Points on a hilly landscape, in no order, each with its height.
A ball rolls from a point to the lowest of its 2 nearest points, and stops where none of them is lower. Distance is the straight distance between rows; heights are no part of it.
J_744: [ 22 -10   7  14 -17  -3  11  -6  17 -12   2  15   6  12  -8   0  15 -16
   6  -1   5  -5  -2   8   1  24  16  -7  23]  h=597
J_226: [  0  -4 -15   0 -21  -8  15   4  -3   4  24   7  14  -1 -19 -19  15  15
  -7 -17   3  30  -1  12 -19   2 -27  24   7]  h=261
J_51: [ 10 -14 -12   8 -13   6   7   9 -10   3   6   8   3 -12 -10   0 -10  -6
   4 -14   8  -5  -1  -3   6 -16   1  -5  -6]  h=253
J_445: [ 21   9  27 -13   4 -17  14 -15 -13  10 -27  -3   5  11   9   4 -31   8
   5  -2  13  15  -1  -1  -2 -12  18  -5 -10]  h=563
J_81: [ 16   1  -4   5   1  -6  13   6  12  -5 -38  13   9   5  -6  16 -20   4
 -12  12  15 -23   8 -11  -8  -6   2 -11  -6]  h=206
J_543: [  7   9  27   2   9   1  -5 -11 -18   7  -5 -10  14  -1  10  11 -16  15
  -5  -4   0  -5 -12 -13  10 -19  39 -17  -1]  h=540
J_931: [  0  19  14 -25 -18 -21 -21   1  14 -34   6 -12  -7 -23 -27   7  24 -17
  -9 -24  -1 -15   7 -16   8  -6  -7  -9 -15]  h=180
J_424: [  8  -6  12  -7  26 -14  -2  -3   3   8  23  -7  -1 -17  25  -9  18   6
  16  -2  -5  14   6  12   8  10  -4  -1   2]  h=454
J_832: [ 18 -16  11   6  17  11  31   0  20  -7 -25  16   0  10  33   1  -8  -6
  16   8  15  -8  -3   6 -13  -2  12  -7   6]  h=472
J_950: [  3 -12  -5  -3 -16 -11   5   6 -24   8 -18 -11 -10  15 -14   4 -42  -9
   4  -3   4   5  -7 -13   5 -27   0   0 -20]  h=732
J_844: [ -9  36   0 -23  -5   3  -4   8   4   7  -9  -4  19  10  -5 -12 -13  16
 -15  21   0  13 -14 -22  -8 -40   4   2  -4]  h=602
J_653: [ -8   4  15   5 -13 -35 -24  18 -11  -6  14  -4  15 -13 -34  -8 -21  24
 -14 -14  -8   0   9 -16 -10  -8 -23   7   7]  h=76
J_17: [-10  24 -10 -13   1   5  -6   6  -2  25  -3  -7   0   8  -5  -9  -8  -2
  -4  31 -10  11 -13 -22   3 -30  -9   2  -6]  h=631
J_901: [  3   4 -12 -14 -17 -17 -14   4  -5 -14  26   6 -24 -29 -12   4  28 -13
   2 -27  -6 -11  13  19  16  15  -9  14 -25]  h=627
J_727: [  8  11  16 -24  15  -2  -5   3  22 -28  21  -3   5 -13   1 -16  17 -13
  13   9  -7  -2 -16   6 -20  -2   8 -11  25]  h=338
J_253: [  3  11  16 -26 -27 -30 -22  -2  -4  -3 -18  14 -28   3 -16  13  12 -17
   0   5   2 -20  26   6  20  14   6  -9 -24]  h=426
J_705: [-13  11 -21  -8  11   6 -13  -6 -19  22   5 -12  -5  18   5  -8  -7   2
  -4  27  -9   9 -14 -14  18  -2 -11  19   1]  h=661
J_35: [ -4 -19 -22   2  19   0  -4 -12 -25  -1   0 -12  -4  16   7   8 -40  23
  -2  14   0   2  -5  -1  -6  19   5  12  20]  h=443
J_664: [ -8  13  -9   7 -27   7   0  28  26 -23  20  -3   3 -28 -17   1  35 -19
  -9 -37  -2 -11   6   6  -3 -10 -18  -2 -15]  h=594
J_53: [-14  -3  -6   8  -3  15  -4   4  19   0  19 -15   5 -15  -1 -10  22  -6
   1 -31 -11   8  -2  -5  12 -17 -14   2 -14]  h=551
J_82: [-34  16 -21   4   3  38  -9  -6  -3  -9  21  -9   3   0  -5  -9  -6  -3
   6   2 -29  12 -19 -12   7 -21 -17   3  15]  h=455
J_586: [ -1   3  -7   7  -6  15   2  18  20   6   2  11  -1   4  -3  -5  32 -19
  -1  18   1 -13   0   2  -5   0  -6  -2   7]  h=462
J_152: [ -6  11  -2   6 -19  14   5  -2  22 -16  -1   8  22   9 -11 -16  21   0
 -12  -4   3   3 -13 -16  -8 -15 -13  -2  15]  h=363
J_498: [ 12  -1 -11 -10  14 -10  -9  -8  -5   6  12 -10 -10  -5   1  -4  -8  -8
  -2  23  -2  -3   8  -2   9  23  14  -1  17]  h=327
J_979: [ -9 -11  23  21   7   4  12   7   7  11   7  12  24   3  38  -2  30  14
   5 -17   1  14   0  10   2   5  -7   0 -11]  h=350
J_809: [ -5  -8 -20  15  27  10   2   8  -3  10  -5   0 -12 -10  11  17  13   1
  -5  32  -6 -17  10   6  11  23  -3  -1  10]  h=404
J_687: [ -7   1 -27  -1   4   0   8   1  -4  23 -14  -6  -4  20   8   2 -10   1
  -8  31   4   6  -1  -9  11  14 -12  24   0]  h=686
J_49: [ 17 -22  24 -11 -16 -27  -5 -13 -17  14  -5   4 -16   0  -4  18  -5   0
   0 -22   4   8  41  20   7  39   8   2 -19]  h=672
J_448: [ 23   6  33 -10  -7 -15   9 -17  13   7  -4   0  -4  25   7 -16   2 -14
  11   4   0  15   6  -1   7  20  25  -7   6]  h=632
J_814: [  7  20  24 -14   0 -31  -7   0   8   4   2   1  18  -2 -13 -15   6  22
 -11   2   3   5   7  -5 -22   0 -16   4   6]  h=209
J_739: [ -3   3   2  -4  -9 -18 -12   4 -36  15  -5 -16  -4  12 -11   9 -48  12
   1   4  -4   7 -18 -21  10 -23   5  -1  -8]  h=720
J_95: [ -8  -5 -23  -8  31  13  -7 -16 -19 -15  -7   1  -3  14  15  12 -27  22
   1  34  -5  -4  -6   6 -10   6  25   2  20]  h=410
J_456: [  8  -4  31   2 -13 -23 -14  -3   0   1  -1  -6   9 -15 -16  17  27  -5
  -9 -23   2 -15  22   2   8   6   4 -15  -6]  h=434
J_357: [ -6  -4  29  14  31  -7   4  -5   3  18  18  -3   4  -4  41  -3  25  10
  13 -10  -9  16   0   7  20   9   8   4  -1]  h=411
J_963: [ -3  10  14  -7 -20 -13 -10 -22   3   9   2 -12   5  38 -13  -3  15  -3
  -4   1  -3  22  -3 -21  18   5  -7  16  -3]  h=255
J_60: [  0  -8 -25  21  -7  -6  16  25   4  12  -7   4  12  -2  -8  16  20  18
 -17 -14   7   3   8  14 -20  11 -29  18 -18]  h=317
J_531: [  4  24  15 -24  -6 -21  -2  11   4   8 -25  -4  15  -2  -6  -6 -20  13
 -14  13  11   4  -1 -21 -13 -41   6  -5 -18]  h=605
J_635: [ -3   9  -6  -4 -12 -20 -19  10  -4 -15  24 -11   5 -15 -38  -2  -4   2
  -7  -6 -15   4   5 -12   3  -2 -19   0   3]  h=119
J_601: [  9   7  23 -19  -3 -21   7  -2  11  13 -40  -1   6   6  11   3 -11   8
  -2   3  17   8   9  -8  -6 -31   5  -8 -23]  h=585
J_783: [  0  42  28 -14  -8  -7 -10 -21  -2   3  -5  -3  17  15  -3   6  -5   5
  -8  25   1   2 -28 -17   7 -10  24  -7  11]  h=709
J_732: [ 30   9  -3 -17  12 -22  -3  -1   2  -6  -6   1 -11  -3  -4  10 -11  -2
  -2  35   7 -23  15   1  -8  16  19 -13  12]  h=287
J_967: [ 21  16  14  -3   9 -24   7  -1   8   4 -29   8   0   4  -8  21  -6  -3
  -7  26   5 -22  16  -8   7   5  25 -16   5]  h=250
J_935: [-30  20  -5   9  15  28  -9  29  21   6  10 -11   5 -25   6  -9   1   8
  -7  10  -7  -2  12   0  -4 -31 -12 -21   1]  h=405
J_900: [-11  38  17 -24   3   7  -7   0   8   7   3  -4  13  -3  23 -18   4  12
  -4  12   0  17 -23 -11  -3 -38   7   3   1]  h=568
J_111: [  5 -10 -27   8 -20   2  24  16  -3  -4  21  10  -2 -19 -22  -6   1   2
  -1 -17   3  10   8  24 -22   9 -24  12   1]  h=208
J_971: [-26   7  -9   3 -12  37   5  -5  14 -24  19   0  15   8  -3 -17  17  -2
  -1  -7  -8  10 -16  -8  -8 -16 -10  -4  18]  h=409
J_998: [ 11 -18 -37   7  -7  -1  14  -1  -2  -4 -15  -7  -7  11   2  19 -21  -1
 -16  -3  24   0   3  23  -9  34 -20  34  -1]  h=210
J_359: [-30  14  -3   6   8  33   8  21  24   6  -2   4  14   2  17 -20  -1  21
  -5  16   2   1  -1  -1 -11 -32 -15 -13  -5]  h=355
J_453: [ -8  38  17 -12 -14   5 -24 -19 -24 -17  11 -11  15  10 -12   8 -21   8
 -16  11 -10  -1 -28 -21   3 -16  17  -9  18]  h=733
J_376: [ 10  -9  -2  14   2   8  15  11   7   3 -37  10  23   3   1   4 -17  17
 -10 -11  17  -9   5 -16 -11 -26  -4  -5  -8]  h=162
J_707: [  2 -10 -20  -7  23  11 -11 -16  -9 -12  13  -1  -6   5  -4   4  -5   8
   0  27 -14 -11   1   3  -2  16  25  -5  33]  h=370
J_87: [-20  -8  13  15  16  29   7  -6  -4  -7   0  20  23   7  34  -3   5   9
  15   2  -4   3 -15  18 -19   4  11 -13  17]  h=329
J_544: [ -5  -9   0  27  20  12  -2  -3   2   4  16  -1 -14  -1  16  -1  28 -20
  11  -3  -7  -5  -7  14  21  31  19  -2  21]  h=537
J_363: [-13   0  14  21  -4  15   0 -24 -17   2 -10   9  26  23  23  13 -10   1
   5   3 -11   1  -6  -2  14   7  27  -5  12]  h=379
J_903: [-19  -8  30   1   0   1  -2  15  13   9   1 -12  -9   1  17   6  44 -36
   5 -22   2  10  -2   4  22  -2   5   0 -17]  h=674
J_713: [ 23 -14  12  17 -24 -11   9  -9   6  -7   4  13   2   0 -11   3  20 -10
  -2 -24   7  -5  14  19  -7  44  15  -2   5]  h=571
J_831: [-29   5 -19  13   2  33  15  11   5  12 -11  12   6  12   8 -14  -3  16
  -3  29   0   4  -4   2 -16 -16 -23   2  -3]  h=304
J_317: [ 16 -13 -25   3 -11 -10  -6   7 -13   4  -8   0  -9   2 -23  21 -17  -7
  -7  19   4 -22  12  -8  10  20   0   8  -8]  h=487
J_691: [-16  -3 -18   6  21  32  -1  14   4  -8  11  -3  -6 -21 -12  -7  -9 -11
   8   7 -10 -13  -8   5  -2 -36   8 -25  15]  h=257
J_425: [ 13  -9 -10  -2  -5 -20  -5   6  -2   5  14   5 -17 -27  10   4  28 -11
   9 -13   2 -10  20  25   9  36  -2  13 -17]  h=644
J_720: [-20   3  23   8  14  13  -9  15  22 -10   5 -22  -5   0  15  -2  39 -30
  -1 -16   0  -4 -13 -15  25  -6   4  -4 -15]  h=693
J_242: [  8   5  -7 -17  15 -14  -5   8   4   8  20  -5  -9 -28  15 -15   0  -3
  11   0  -8   9   7   8  -1  -4 -17  -1 -12]  h=486
J_908: [ -7 -18   2  18 -19  -5 -12  -1 -22   2  20 -12   8  11 -21  10  -8   7
 -11 -29  -7  19 -15  -8  10   1 -12  14  -6]  h=337
J_947: [-17  -7 -21  11   7   7   0  -2  -9   5  23   7   7  -2   1   1  13  26
  -6   7 -14  13  -6   1  -5   9 -22  11  16]  h=150
J_884: [-14  19  -6 -13  26  20  -8   0 -14  -1  15  -5  -3 -22  14  -1 -24  21
   7  15 -14  13 -17   5 -10 -28  20  -7  13]  h=518
J_475: [ -9  -5  33  -5 -27 -20  -8 -12 -22  19 -17   2  14  32 -20  -1 -18  12
 -15 -15   8  12  -4 -20  -4 -22  -2   9  -6]  h=243
J_656: [  4  -8  -9   5 -17   9  -5 -14 -12 -18  27 -21  -2  -9 -33   4 -15 -25
   1 -20  -8  -3  -9 -21  18 -11   7  -7   1]  h=328
J_228: [-12  -1 -11   3  27  30  21   3   6  20 -17  -7 -18   7  27  -6 -15  -5
  13  18   7   4 -11   5   0 -15 -13   5 -14]  h=182
J_961: [  7 -12 -17   6  -3  -2  -4  -1 -21   1   8   5   5  15 -19  10 -20  13
 -12  16  -1  -8  -2 -12  -5  13   0   7  17]  h=475
J_604: [ -3 -22   4  18 -12 -11  -2  11 -24  11  23  -4  17  -5  -7   0   7  21
  -4 -32  -2  25  -1   7   4   8 -18  15 -11]  h=369
J_696: [ -2 -10  14  16  -3   1  11  10  10   8   3  -8 -15   8  15  -6  38 -38
  12 -21   2  10  -9  19  11  23   6  13  -7]  h=650
J_234: [  8  -6   3  19  -2  -2  -4  -9   5  -4  -2  -7   4   2 -15  20   8 -21
  -5   7  -6 -22   5 -11  28  13  29 -16  12]  h=353
J_795: [ -7  -6   1  20 -10  13  14 -23   3   5  -5  11   6  29  18  -6  12  -8
   4  15 -12   5 -10   3  22  29  26   3  17]  h=437
J_766: [-18  -7   0  12  40  30   7 -12  -6   4  -2   7  -1   7  44 -11   2   2
  18   9   0   6 -14  13  -5   1  14  -9  12]  h=269
J_392: [ 23  -5  -8  -6 -16 -13  21  -7   7 -11 -32  23 -14   1   4   2 -14 -13
   5   7  20 -17  13  14  -4  23   2   0 -12]  h=517
J_958: [  5 -17   7  10  19   1  11 -13   2  -7   1  16  11   0  22   0  10  14
   5  16   2   3   7  19  -8  40  17  -1  21]  h=239
J_309: [ -7   2 -20  10 -24   0  14  28   8  10 -11   8  10  -5 -18  -9   8   7
 -12 -11   7   1   8  -2 -11 -16 -28  13 -10]  h=270
J_90: [  1 -10  25  -2 -28 -21 -18  -8  -5 -10  13   1  -3 -22 -26  16  32  -9
  -9 -42   5  -5  22  10   1  15 -10  -8 -17]  h=412
J_314: [-16  22   6 -14  -6  11   0  -8 -20  11   3   0  17   5  22 -20 -20  19
   8   6  -8  35 -25  -4  -7 -30  -1   4   0]  h=526
J_993: [  4   2  -3 -12  14  -1   0  20  15  16 -14  -2 -19  -9  26   1   4 -12
  12   8   5 -15   8   2  12 -12  -7  -6 -26]  h=364
J_980: [-17   0 -12  11   1  30  23  -7  -5  21 -18   9   3  20  23 -13 -21  10
  11  11   6  10 -14  -4   0 -23 -15   9 -13]  h=240
J_259: [ -7  12  20 -11  -5   9  -3  -1  29 -21  15 -19   6 -11   9 -20  18 -12
   1 -25  -6  10 -12 -18   1 -25  -6 -12  -2]  h=483
J_782: [  3   0  14 -10  -9 -43 -14  21 -18   3   7  -8  -2  -7 -27  -7 -35  27
  -4  -4  -5   8  10  -5 -17   7 -33  13  -5]  h=111
J_308: [  2   2 -12 -10  33  16  13  -2  -4  11 -18  -5 -20   2  24   3 -22  -5
  11  27   6  -1  -8   1   2 -16  15  -7  -1]  h=128
J_408: [-10   0 -19  -5   5  -1  -4  -6  -9  11  16   3   7  15  10  -8  17  19
  -9  28  -8  14   4  10   1  29 -15  21  21]  h=70
J_384: [ -2  14  -8 -13 -15 -13 -22   5  -1 -24  24 -15  -4 -33 -30  12   2 -14
  -1 -23 -13  -6   8 -11  17 -11 -14  -2 -11]  h=152
J_325: [ -1 -15  -3  -3 -27  -9   1  14 -12  18 -27  -1   0  16 -19  13 -12  -8
  -6 -10   9  10   5 -13   1 -22 -11  10 -23]  h=724
J_709: [ 23  10  11 -16  -2  -8  -6  -7  17 -25  21   2   7 -12 -16 -17   6  -2
   9  -8   4  -6  -2  -3 -24   1   5 -23  21]  h=299
J_218: [ 12   3 -15  -7 -11   2  10  11  17  -3 -17  21 -14   2   0  -2  12 -25
   8  21   8 -20   3   8  -5   5  -4  -8  -5]  h=494
J_67: [ 16 -17 -35  -8 -16 -14   2   6  -6 -15 -18   0 -20  -6   2  12 -34   1
 -10  -8  20 -10   2  25  -4  35 -33  37 -10]  h=185
J_657: [ 16  -8 -19  -1 -15 -18   2 -10  -6  16 -25 -11 -13  15  -9   6 -19 -11
  -3  21   8  -9  16  -7  17  27  13   8  -5]  h=465
J_306: [ -9  -9   1  20  -8  11   7  -6 -24  16  -7   8  18  23   7  14 -17  14
   1  -8   0   6  -8  -7  13  -7   1   3  -6]  h=325
J_194: [-19  21   8   0   5  27 -10  -7   3   0   8 -17  -3   5   5  -1   6 -18
   0   4  -9  -3 -27 -25  21 -26   7  -8   2]  h=739
J_821: [ -4  14  -2 -16  18   2   3  12   2  -5  14   1  14 -23   2  -5 -23  24
   0   5  -1  10  -4   4 -16 -27  -3  -8  10]  h=482
J_729: [  7  -4  -3 -18 -17 -30  -8  -7  -9  15 -23   3 -20   8  -7  19   3 -19
  -5  19   4 -10  25  -5  24  14   9   3 -28]  h=444
J_594: [ -1 -18 -10   0  36  13  12  16  24 -11   4  16  -2 -27  17   7   8  22
   8   2   2  -6  15  21 -25  -4 -10 -11  10]  h=302
J_272: [ 20 -13  15  -6 -11 -23 -18  -6 -26   9  12  -6 -10  -2 -23  10 -16   4
   3 -22   1   6  22   3   4  19   2  -3 -13]  h=685
J_318: [ -1 -16 -22   8 -15  -3  10  12 -15  23 -12  -7  -6  14  -2  11  -9  -1
  -5   6   2  14   0  -7   6   2 -22  23 -18]  h=708
J_106: [-24 -16 -38  20  30  37   6  -4  -4   9  -2   3 -28   8  11 -14   6  -2
   8  20  -6  -3  -7  19 -14   4   4  -1  15]  h=127
J_379: [-26  12   7  -5   2  40   7   0  29 -38  17  -7   5  -5  13 -28  14 -17
   9 -14  -4   3 -24  -9  -8 -23   2 -15  12]  h=449
J_866: [ -4   1 -13  22  14  10  -1   7   2  10  -5  10  11   5  -6  21  15  11
 -14  23  -6 -21   3  -7   9  10   5  -6  21]  h=446
J_966: [ 17 -18   7 -12  35  -3   1  -7   9 -16   8   9  -7  -8  16  -8   8   2
  13  13  -2  -4   4  17 -21  14  20  -5  28]  h=170
J_101: [ 19  10  18 -14 -27  -2  -5  -9  19 -17   0   0  -2   7 -13  -8  10 -34
  12  -9   3 -11  -7 -14   0 -13   0 -11  -3]  h=237
J_62: [ 16  -5   9   0  19  -6  17 -27  -7   5 -18  -4   3  11  30   8 -36  21
  11  10   7  13  -7   3   2   2   8   5   1]  h=535
J_229: [  4  -2  -5  -8  -7 -35  -7  25  -7  -3 -12  11  -8 -19 -12   9 -26  20
  -5  -4   3   0  18   2  -8   4 -34  18 -21]  h=141
J_736: [ -2  -9  -2  -6  38  10  -2   7  16 -16   5  13  -6   7  19  -6  24   7
  14  29  -8  -7  -5  17 -21  10   9  -7  28]  h=105
J_215: [-18 -12 -30  15  25  40   0  -5 -12   1  11   2 -21  -1   3 -16 -14  -6
  17   8 -10   0 -10   3  -5 -20   8  -7  16]  h=193
J_667: [  7   0 -31 -16  11  -3  -1  10   4  -6 -17   1 -11  -7 -10   1 -25   2
  -6  27   0  -9   8   3 -13   3 -23  10   0]  h=203
J_641: [-14   6  51  -3  -7 -17 -22 -19  -7 -12  -7 -20  17   7  -9  25   8  15
 -32 -27  -4   1   8 -18  16  -6  17 -13   0]  h=485
J_534: [ -8   4 -10   3 -31   4  -3   7   7   4  -1   0  15  -1 -32 -11  -2   0
 -12  -4   4   9  -3 -21  -4 -22 -16   8   2]  h=313
J_42: [-10  -9  18  13 -17   5   2  -3 -23  14 -21   1  22  23  -6   3 -28  17
 -13 -19   7   8  -7 -20   6 -31  11  -2 -12]  h=282
J_30: [ -1 -11 -28  -1  31  -3  -4  -6 -11  12   1  -9 -22 -10  20  -2  -3  -3
   3  18   0  -2   9  12   6  22   0  10  10]  h=365
J_271: [-14  10  35  10  -4   3 -19 -16 -16 -11  -5 -12  30   6  13  16  -1  17
 -18 -20  -3  -2  -5 -16  20 -17  31 -14  -3]  h=511
J_525: [ -4   4 -40 -25   7   3  -2  12  11   5  -7   0 -26   0  -8 -17   1 -12
   1  37  -2  -1   4   4 -11  -4 -15   8   6]  h=163
J_694: [ 21  -8   8  -8   3 -19  -6  -2 -24   5   3  -1  -4 -15  -9   9 -37  10
  10 -20   8  -2  15   4 -10   2  -7  -5 -15]  h=696
J_798: [ -5 -13  -9  34   4  18   0  -7  -9   2   5   4   8  11  -7  21  10   0
 -11   6  -4 -15  -3 -10  19  22  23  -4  18]  h=398
J_468: [  6   2  39 -12 -22 -22  -5 -19  -5  13 -18   0  10  29 -12 -10   2  -4
  -6  -8   9  23   9 -13  -3  -8  -3   9  -4]  h=202
J_843: [ 19   3   6 -16   7 -27 -17  12 -30   1   0 -18 -11  -8 -12  13 -52  19
  -1  -5  -2  -2  -5  -3  -2  -7   0  -5 -14]  h=707
J_689: [ -8   6   6   8  33   8   5 -14 -16  16  -5  -3 -10   4  37  -8 -11  -6
  18  10  -5   5 -15   6  14  -6  32  -5  10]  h=201
J_39: [  0  21  25   2  -5  -5 -25 -16 -32  -2  16 -11  14   9 -14   5 -35  20
  -3 -11  -7   5 -21 -20  -5  -9  15  -6   9]  h=751
J_557: [ 14 -14   9   0  19   4  24 -13   0   1 -12  10   7   1  37  -3 -18  14
  16  -8   9  11  -8   7 -12  -7   0   4   2]  h=507
J_419: [ 11   0   3  15 -17  -1  -5  -5   1   1 -14   0   8  14 -28  14   3 -15
 -13   3  -1 -23   2 -27  14  -9  21 -15  11]  h=316
J_283: [ 12  -8   5  13  -9   1  -4 -19   0 -17  24 -13   4  -9 -15   0   9 -14
   3 -27  -3   4  -9  -7   1   9   1 -11   7]  h=361
J_752: [  5 -15 -10  11  -2  11  23   4   3   8 -18  13   0  -4   7   4  -6   1
   0 -11  16   0   5   4  -4 -16 -10  -4 -18]  h=211
J_940: [ -9   9  13  -8  11   0  -2   4   6  -1  26   0  20 -18   7 -17   3  29
  -6 -12 -11  19   1   2  -8 -13 -18   3   3]  h=445
J_837: [ -6 -17  -6  15   8  33  15  -4   8 -17   7  28   7  10  15 -10   8   1
  14  -3  -2  -2 -11   9 -18  -9  14 -14  21]  h=384
J_168: [ 16 -10  13  -2 -22  -3  16  -1  20  -8   9   8  -6  16   5 -16  28 -39
  21 -18   9   4  -6  13   5  26  12   3   2]  h=625
J_416: [ 13   2  21 -14  -3 -34 -13 -11   9   4   7  -7 -10  -4   4   6  18 -15
  -1   7  -8  -2  26   9  20  38  13  -3  -7]  h=592
J_489: [ 12 -13  11  11   9 -14  -5 -10   3   5  11 -13 -12  -3  14   0  21 -22
  12  -5 -10  -6  10   6  29  39  19   0   0]  h=570
J_625: [ -7  -7 -43   8  -5  13   8  28   4  -2 -11   2 -10   5 -25   8 -14   9
 -16  16   3 -10   1   5 -18   3 -27  11   6]  h=242
J_14: [ -2  -8  46  -2   1 -19 -23  -8   1  -1  -6  -9  20 -10  -4   7  23  12
 -25 -31   2   0  22  -9   2  -8  11 -16  -1]  h=461
J_776: [-13 -13   1  25  10  20  25   9   2  19   4   9  17   3  26   2  14  25
  -1 -13   3  11  -3  12 -12   1 -16   9 -15]  h=293
J_890: [  5  12  16 -10 -35 -15  -8 -13  20 -32   2 -10 -11  -6 -22   2  27 -33
   2 -15   3 -13  -2 -18   7   8  -3  -6 -12]  h=207
J_756: [-11   7   4  13  13  22  -6   0   9   3   7 -18 -18  -1  10  -4  17 -38
   9   3  -9 -16 -19 -10  27 -11   7 -12   2]  h=717
J_260: [-21   2   3  21  11  12   1 -14  -6  15   9   2   6  15  31  -5  25  -5
   6  13 -14   9  -7   4  24  32   8  12  11]  h=488
J_338: [ 24   0  28   7 -26 -25  -3 -10   2  -2 -14  29  -8   3 -23   3   9  -8
   3 -23  10 -19  28  16 -14  35   7   2 -15]  h=549
J_13: [ 13  22   8 -32 -13 -37 -17   7   1  -6 -16  25 -16 -10  -4   2   6  -3
   0   5   6 -27  14  -1   5 -12   3  -6 -31]  h=407
J_277: [ 14   8   4 -15   1 -18   3   6  16  -9   7  14  12 -11 -19 -14   6   9
   1   7   4  -5   8   5 -30   2 -18  -3   8]  h=256
J_582: [ 10   2 -21  -6 -14 -23   2  14  -1 -22 -16  14 -14 -16  -8   4 -34  14
   2  -8  12  -5   8  20  -8  14 -41  26 -14]  h=165
J_951: [  9  12   9 -23   5 -19  -6  15  12  -5 -26  16 -15 -18  17  10   2  -7
  12   7   8 -23  10   5   4  -8  -1  -9 -29]  h=388
J_115: [ 23 -12   6   2 -28 -22   9  -3   0   0 -30  20  -8   6 -19   9  -8  -7
  -1 -13  20 -12  27   9  -5  16   1   3 -16]  h=533
J_404: [-20   8   2  -1 -15  21 -10   4   5   0  -2 -17   8   5  -7  -2  -5  -8
 -16 -15  -6  -2 -14 -29  19 -44   4  -7 -11]  h=760
J_778: [ 12 -17 -18  21  -2  -1  30  -4  -3  10 -13   3   1  10   9  11   4   6
 -12  -9  17   2   8  22  -8  36  -4  25  -5]  h=254
J_941: [-10  -2  -2  14 -24  15  -4  14  23 -31  11 -14  12 -24 -12  -7  21  -8
 -14 -49   2   0   1  -3   2 -15  -4  -7 -14]  h=576
J_123: [ -7   4  10   4  21  13   2  25  34 -12  10   3   1   1   7   2  39 -18
   0  12  -5 -19 -14  -5  -1   9   0 -11  18]  h=417
J_285: [  4 -13   9  11  -3  21  19   6  20  -4 -14  25  11  13  12 -12   3  -5
   5   6   7  -5 -11  -6 -15 -11  14 -11  14]  h=431
J_682: [  7  13  19  -2 -27  -3  -5 -11  18 -12 -17 -10   8  23 -26  -1  15 -26
 -16  -6  10 -12   0 -32   9 -19  13 -13   4]  h=276
J_267: [-11  13  -8  -7   0   5  -1  16  17  12  19 -12 -11 -20   2 -21  27 -19
  11  -2  -9  12   0   9  11 -11 -29   6  -9]  h=519
J_143: [-23  15   0  -5  -5  25  -3 -21 -13  -2  15   2  20   8  17 -18 -12   2
  11  -6 -16  18 -25  -8   5 -20  -9   2   0]  h=495
J_98: [-14  -8 -20  -4  49  21   2   4   9 -13   1   7 -12 -11   7   1  -7  28
  15  18 -12   4   4  14 -27 -14  -2  -4  17]  h=244
J_139: [ 10 -16 -43   2  -4   3   5  15 -12 -11   4  12 -14 -19 -14   4 -14   1
   6  -9  -1  -7  12  22 -16  13 -10   2   2]  h=164
J_346: [-18 -23 -42   9  27  32   8   2   9   3 -10  -5 -27   2  11  -1   9  11
   5  11   4  -6   5  27 -26  17  -4  18   8]  h=60
J_861: [ 13  -8   7   5 -25 -10  -5 -14  -7 -16  23 -17  -8  -7 -37  12  16 -15
   2 -34  -1   5   7   1   6  25  -6   2  -9]  h=389
J_303: [ 18 -23  -1  26   8  -2  27  -9   2   7 -16  11  11   7   9  20  -6  12
  -1   1   6  -3  13  11   0  34  15   2  12]  h=303
J_311: [  5  15   5 -10  20   9   2  -9 -24   2  -5  -8   0 -13   9  11 -36  21
   2  17   3  -2 -21  -3  -5 -21  34  -9  11]  h=552
J_273: [ 13  30  28 -12  -5  -2  -5 -29  -4  -2   4   8  11  14   5 -13 -12   6
   4  15   6   5 -17  -4 -12  -3  27  -9  21]  h=681
J_670: [  3 -15 -33  17 -11  16   3   2 -22   5  16 -10 -12  -4 -26   1 -17 -23
   8 -11  -2  -7 -10  -3  17  -8   4   0   5]  h=294
J_7: [ 24  20  33 -17  -5  -8  -3 -30  -3   4  13  -7  -6  16   2 -15 -17  -2
  14  -2   5  22  -7   0  -8  -2  24 -11   5]  h=657
J_58: [-20  -5   2   4 -35  -1  -3 -11 -13   3   2 -15   7  30 -25   5  10  -2
 -16 -21  -4  27 -14 -22  18  -8 -19  23  -9]  h=301
J_183: [-21   2  -8  -9  44  17  -8  -3   9  -5  -6  12  -4   6  28   2  17  23
   6  35 -13   2   1  14 -24   6   2   0  16]  h=174
J_230: [  8   5  22 -12  22   1  -1  19  28 -19   5   7   5  -6  16  -7  23 -22
  10  10  -1 -12 -12  -1  -5   1  19  -9  17]  h=378
J_54: [ 22   9  29 -17  -5 -37  -8 -15   5  15 -11  -6 -12  10   3   2 -10  -5
   7  11   2   5  26   6   3  29  14  -6 -10]  h=610
J_801: [  7  10   2 -12   1 -19 -11 -12  -1   6  19  -2  11  16 -15 -15  12  17
  -9  13  -6  11   2   0  -7  22 -19  13  14]  h=147
J_512: [-14  -4  10   6  -4  -9  -5   4 -11  13  11  10  29  -8   5 -12   8  34
  -8 -28  -6  22   1   0  -3  -8 -24  13  -8]  h=406
J_550: [ -6 -34 -61  10   9  18   6   2  -4  -6  -4  -1 -21  -5  -8   7 -10   2
   0   1   5  -8   7  24 -26  21  -1  18   9]  h=117
J_919: [-12  -7 -42  23   4  19  15  39   4   1  -6   7  -3 -11 -17  21  -4  24
 -14   2   6  -7   7  16 -18   7 -34  13 -11]  h=278
J_247: [ -7 -15 -17  22   7  22  15   2  -9  10  18   1  -1  -6  13  -2  11   9
   1  -8   0   9  -1  17  -3  10  -6  12   6]  h=224
J_680: [ -1  13  -5 -15  12  10  -6  10   4   3   5  -7 -16 -21  -5  -8 -12 -24
   8  15  -9 -14  -3  -8   7 -32  11 -17  -2]  h=305
J_556: [ 20 -16  13 -12   2 -24  -3  -6 -12   0   8   4 -14 -21  12   5  11  -3
  16 -21   8  -8  25  28   3  29   4  -3 -22]  h=658
J_176: [ -1  14 -19 -23  16   0   3  15   4  11 -10  -4 -27 -18  11 -14  -8 -24
  13  25  -6 -16   1   6   5 -26  -1 -12 -18]  h=334
J_261: [  6   9 -12   3 -21   2  -2  10   8 -17  22  -5 -15 -26 -11   1  33 -29
   1 -27  -4 -10  -3  13   8   2 -13   3 -14]  h=612

For each start below, name the point where the ball stops.
J_453 -> J_468
J_713 -> J_408
J_900 -> J_309
J_267 -> J_408
J_317 -> J_346
J_311 -> J_468
J_866 -> J_653
J_271 -> J_376
J_544 -> J_468
J_62 -> J_308

Call two points neighbours if one is among the 2 nearest of the other. Go from one point of each pair to the other, from neighbour to neighbour, staying as low as possible. Name the highest point that can't be avoided.
J_376 and J_525 -> J_317
J_308 and J_408 -> J_53
J_346 and J_309 -> J_176
J_376 and J_653 -> J_866
J_468 and J_308 -> J_935
J_346 and J_468 -> J_604
J_653 and J_736 -> J_303
J_309 and J_525 -> J_60
